Points, in no order, along strands that fork and pass close to each other.
Points whose rows are less than 86.4 apart are linked; no others are. Some points are linked to none.
(477): [-32  -4 -19   0 -16  10  -9 -17  -9   9   1  13  19   4 -11  18  -8  -3
  15 -10  -6  20 -15]
(746): [ -7  30  -9   7 -18 -21 -21  29 -41  16   9  -6  27   9  32   4  -1  10
  48  15  14  -9  36]
(699): [-41 -23 -22 -11  59  -1  16 -35   1  -5   8 -20 -24 -16  10  -1 -26  31
 -27 -19  -6  59 -47]
(512): [  9 -53  41 -12  30  13   0  41 -27  26 -70 -17  16  16  54   2 -30 -15
 -37  10   2  -4 -10]
(666): [ 26  19  -4  -1 -52  41  -2 -16  30  -2   7  54   4   4  16   9 -52  27
  13  -5 -15  30 -12]
(866): [ -2 -26   8 -17  14 -12  -2  35 -44   5 -33 -12  53  15  16  16  16 -36
  -4  -9  29 -13  -5]
(188): [ -2  -2  15 -14 -13   8  -6   3   0 -22 -15  -6  13 -19 -21  15  17 -44
   2 -18  32 -22 -10]
(558): [ -3 -19 -10 -15  41 -16 -34  26 -54   7 -15 -39  20  30  31 -13  -5  33
   7 -20  25   2 -15]
(456): [ -6  11  -9   6 -23   5  -9  -8  -7  23   3  20  18  12 -43  22  60 -78
  28  25  11 -25  24]
(221): [ 17  19  18 -11  36   4 -18 -27  37 -42  11  25 -57 -21 -21 -50  21 -12
  29   0   4 -28  21]
(650): [-11  -1 -40 -32  53 -26  -8  -9 -35  14  38   7  11  -9  -4   1 -14  28
  18 -21  19  12 -27]
(771): [-19  20  -6  13  17 -26  21 -37  33  -6  17  25 -56 -12  33  -1 -26  28
  -6   9 -54   5   6]
(26): [ 49  33 -14  10 -56   1   3 -12  69 -11  45  22  -9 -11 -42  -9  19  -6
  20   7   6  -6   0]
(817): [  2   7  27  10 -46  -9   9  40   1  -5 -29 -27  16 -24  46  19 -16  -6
  -7   3   6 -20  20]
(525): [ -3  -8  -2  -9   9 -19 -23  37 -45  15 -34 -45  36  20  46   6   3   1
  13  -6  24  -6  -5]
(907): [ 32  20  11   3 -50 -10   0  28  -9  14   7  21  22  -3 -20  19  56 -67
  19  30  17 -25  57]
(670): [-15  24 -28  13 -31   4   8 -15  -7   0  29  13  49  -7 -47  29  24 -31
  23  16  34  12 -15]
(248): [ 32   7  -2 -25 -19  33  12 -10  20  10  23  69   3 -12   8  17 -44  24
   5   0 -13  13  -7]
(676): [ 17  37  22 -36  10 -11 -28 -11  21   2  22  40 -19 -16   9 -14  -1   4
  49   8   2 -18  35]
(706): [ -8  18  25   1 -27  -7   3   5  21 -25 -10 -23  -8 -39  22  17 -17 -11
   7 -11   3 -27  23]
(471): [ -3 -17  19  -6  57  30 -25 -18   0 -32 -10  32 -31  -6 -17 -43   0 -16
  23 -11   6   4 -11]
(278): [ 32   5 -15   6  -7   1 -24   3  -5  13  30  33  -2  36 -34 -21  18  16
  15   2  -7  -7   1]
(392): [-62 -19   4  31  33  19  -5 -15  -8 -12 -48 -38 -19  19  22 -16  -6  -1
 -17  -1 -24  16 -11]
(322): [ 18 -15  -3   1  13 -25  -7  -2  -3 -37  13 -46 -13  -2 -19 -28  11  29
  -9 -25  18 -21 -11]
(557): [-24  -8  16 -15  29  26 -22 -16 -10   0 -21  29  -5   5  -1 -22  19 -39
  21  -6  -6  -5   7]
(346): [ 18 -11  -2  31 -42  -1 -11  28 -20  -1  -2 -15  14  31 -38  -4  51 -33
  -5   9   1 -18  23]
(819): [-36 -18   0  34  29 -15  29 -17  19   6  -6 -28 -32  -9 -16   3  11  12
 -57   9 -43  11  -4]
(802): [ 18   3 -16   3   6   2 -27  -6  -5   2  23  26 -15  55 -10 -42   6  53
   6 -15 -26  17 -15]
(176): [ 18 -48  23 -12  45   1   9  37 -23  16 -37 -27   7  10  27   7 -29  18
 -42   1   0  -3 -11]
(890): [ 19 -18  23   6 -16  22  -6  18   4  16 -36  -9 -16  31  62  -4 -48  53
 -29   2 -29   5   5]
(58): [-12 -31  -7  -5  45 -20  27  14 -20  13  -1 -73  16  -2   6  31 -19  38
 -65 -12  10  24 -29]
(852): [ 32  -5  -5   1  11 -18  10  -5  22 -41  21 -31 -26  -6  -7 -27  -7  51
 -27 -26  -1  -3 -24]
(482): [ 14  36  20 -10 -44  20 -16 -22  34   9   9  41  -8 -14 -18   5  29 -41
  36  20   2 -13  52]
(116): [-33 -22 -15   8 -12  -1  39   7 -33  20 -10  -5  60 -17   5  60 -13 -25
 -20   7  20  11 -14]
(790): [ 13 -33  16  -6  36 -19  21  39 -28  20 -18 -52  17   9  31  34 -30  42
 -60   3  12   2 -10]
(492): [  2 -19  28  16 -46  17   3  36  -9   5 -57 -37  25  14  51  23 -26   0
 -38   6 -10   6  13]
(164): [ -1  25 -33  11   2 -34 -17  16 -32  19  24 -15  17  21   9   3  10  27
  30   5  -2 -13  17]
(22): [-26  35  24 -29 -26  -4 -30  25 -18   8 -23  -5  17   3  33  -6  38 -39
  63   6  35 -13  50]
(382): [-26 -27 -15  11  48  22   8 -18   2 -12  -3 -27 -22  23   2 -18 -20  51
 -58 -18 -24  63 -44]
(769): [-24  40   3 -10 -27 -18 -14  24 -39  15  -6   2  33   0  30  24  12 -31
  54  15  25 -18  42]
(796): [ 42   5 -29  20 -23 -14  50 -22  71  -2  53  10 -13 -11 -64  -4  20  -4
 -25   7 -19  20 -42]
(858): [ -4 -10  23  16 -26  15  13  14  10   1 -36 -21   1   1  58  21 -51  28
 -37   1 -21  13  -3]
(384): [-20 -39   1  -8  -6  15  28  18 -30   8 -26  -8  60  -8  22  44 -26 -14
 -34 -11  19  22 -35]
(671): [ -7 -10   8 -31 -18  13  -8  19 -25 -18 -21  -3  67   3  -9  19  31 -47
   6 -24  57  -7 -11]
(486): [-33  -3  29 -24  44   5 -15   9 -16  -9 -59 -10  -6 -19  45 -11 -10 -38
  22 -10  17  -6   2]
(860): [  9  12 -20   3  -4 -10 -32  10 -29   7  13 -11   5  48  22 -20  -7  61
   8  -8  -2  -3   3]
(171): [-32 -13 -32 -10  23  18  16 -46   3 -17  12  -5  -9 -16 -12  -1 -22  17
 -15 -31  -7  56 -49]
(659): [ 27  16 -20  11 -40   0  26 -19  54 -15  47   3  -8  -8 -48  -1  24  -8
   3   6  -9   1 -27]
(813): [-22 -14 -10  19  -5  20  11 -12  13 -11 -17 -27  -7  24  10   7 -25  40
 -45 -17 -30  45 -31]
(135): [ 75  29  -6  19 -49  -8  -6  32  11  15  42  21  17  21 -38 -16  36   2
  28  31  13 -21  28]
(678): [ 27 -16  -6  -1 -19  -1  18  23 -12 -16   7 -36  36  -8 -11  17  -8  23
 -26 -20  30   3 -29]
(576): [ -9  -9  11 -19  48   2 -39  12 -31 -35 -25 -34  -4   0   1 -33  18  -6
  21 -23  39 -12  -5]
(197): [ -7   9  37 -29  18   7 -42  12  -8 -23 -28 -15 -10  -8  30 -32   2  -6
  36 -19  30 -14  17]
(855): [ 32   3  18 -22  36  35 -14 -24  35 -41  18  48 -44 -17 -28 -50   4  -2
  18 -11   3   2 -12]
(29): [-19  -2 -27  18 -28  -3  36   0 -26   9   8  -3  61 -14 -30  50  10 -32
  -5  13  26  13 -27]
(560): [ -9  28 -19  15   4 -19   6 -26  24  27  26  43 -44  -1  15   2  -7   8
  16  19 -47 -17  33]
(823): [ -1  23  12 -15 -41   2  -4  -5  19 -27   4  -7   7 -34 -13  14  11 -29
  23  -6  29 -19  18]
(788): [-42 -22  -7  23  40 -16  27   5 -18  17 -11 -61  -6   8  -8  20   1  23
 -66   6 -30  19  -8]
(244): [ -5  18 -21 -31  36 -28  -4 -15  -5  10  39  16 -11 -24   3   2 -20  22
  37 -12   5  -6   1]
(541): [ -1 -11  -3  -3  32  -5 -27   0 -18 -23   0 -23 -14  16 -24 -37  20  12
  12 -18  15 -13  -4]
(854): [-40 -16  15 -22  33  18 -15  -3 -20  12 -43  30   9  -4  23   2  -5 -51
  18  -4  -1   2   0]
(808): [-35 -18  11  18  63  10  -1 -11  -3 -10 -37 -14 -43   3  27 -35 -27  14
  -5   4 -15   6  -7]
(56): [ -8 -29  31 -15  49  12 -18  23 -27  27 -58  -9  -1  25  71 -23 -47   2
   0   4   3   7 -23]
(128): [ 17  15 -21  16 -10 -13  14 -22  15  34  33  56 -34  10 -19  -1  11   1
   0  30 -48 -10  28]
(152): [ -4  25  34 -15 -35   9 -31   8   8   7  -9  20 -14  -9   6 -12  38 -45
  37  10  14 -23  64]
(305): [ 34  35 -19  31 -40 -25   3  24 -10   6  39  -3  23   0 -29   2  30  -9
  31  33  18 -27  32]
(61): [  8  18   0  -2 -26 -11  32 -19  40 -21  28   4 -18 -29  11  12 -40  33
 -17  -6 -14   6 -12]
(668): [ 22  26 -12  14 -37 -25  16  28 -28  17  16  11  40 -16 -21  33  29 -38
  25  39  30 -26  40]
(206): [ 26 -15  -4   8  -2   1  45 -15  38  -5  32  13 -19 -18 -44  -2   1  15
 -53  -1 -27  21 -27]
(669): [ 12   3  -5 -27   6   5  11 -13  10  13  22  49  -3 -27   4  16 -26  12
  12  -1   3   1 -11]
(225): [ 67  11   0  19 -39  -6 -16  17  21  14  39  27 -16  34 -50 -45  39   5
   2  10 -16 -22  14]
(165): [-55 -25  17  39   9  19  -7 -19   2 -13 -49 -17 -27  12  -8 -19  19 -31
 -15   2 -27  -5   8]
(293): [  3 -19 -25 -26  25  -3 -20   9 -37  10   3 -20  27  18   7   3 -26  37
   4 -23  18  14 -39]
(45): [-48 -13  -7  39  15   3  19 -38  14   1 -14  -3 -40   2 -16  -8  21 -22
 -20   6 -49  -2  11]
(228): [ 34  -7  -2   1 -23   4  27  -5  35 -28  16  -1 -20  -5 -16  -7 -22  40
 -42 -13 -23  22 -25]
(367): [ 11   8  15 -11  28 -12  -9 -19  19  -8  12  24 -43 -15  -9 -29   9  -3
  19   9 -12 -29  36]
(421): [ 25  15 -19  -2 -10   2   1 -36  32  38  48  70 -21   6 -43   1  22 -22
  17  34 -18 -15   8]
(755): [-28  -1 -26  16 -14  13   0 -32   2  21  14   4  16   3 -57  24  36 -55
   6   8   4  -3 -13]
(290): [ 25  40  13  -9 -54   3  -4  -7  39 -18  19  14   0 -25 -25   3  18 -14
  25  11  14 -14  23]
(868): [ -6   8   9  16   0 -17  26 -26  47 -22   1   5 -52 -35  16  -2 -20   9
 -16   0 -37 -12  11]
(747): [-30 -14  -5  13 -10  16  35  -1  -1  16 -12  -8   9  -6  21  35 -41  30
 -42   1 -28  40 -20]

A fork is a point with three links, a tip a point with one. Leave the first point through the second and follow the links. Name the first fork or tip that comes.
(676) / (367): (228)
(278) / (225): (384)
(228) / (852): (676)
(56) / (512): (808)
(860) / (164): (290)
(808) / (392): (56)
(244) / (650): (823)
(671) / (866): (666)

Follow the links from the first point to the second, and from the first to the third. Name the last point that the two ways share.
(866) / (421) / (486): (228)
(747) / (860) / (206): (290)
(659) / (471) / (560): (228)
(699) / (852) / (558): (823)

A fork is a point with three links. Follow the links from the first point to the second and name the forks in between, in order.
(456) / (706): (290) > (823)
(421) / (855): (228)
(228) / (152): (290)
(817) / (746): (823) > (290)
(747) / (128): (858) > (823) > (290) > (228)
(706) / (171): (858)

Name the points in between on the shortest way along the links from the first point to the second, in order.
(747) / (290): (858) > (492) > (817) > (706) > (823)
(221) / (197): (855) > (471) > (557) > (854) > (486)
(525) / (817): (866) > (671) > (188) > (823) > (706)
(746) / (668): (164) > (860) > (802) > (278) > (225) > (135) > (305)
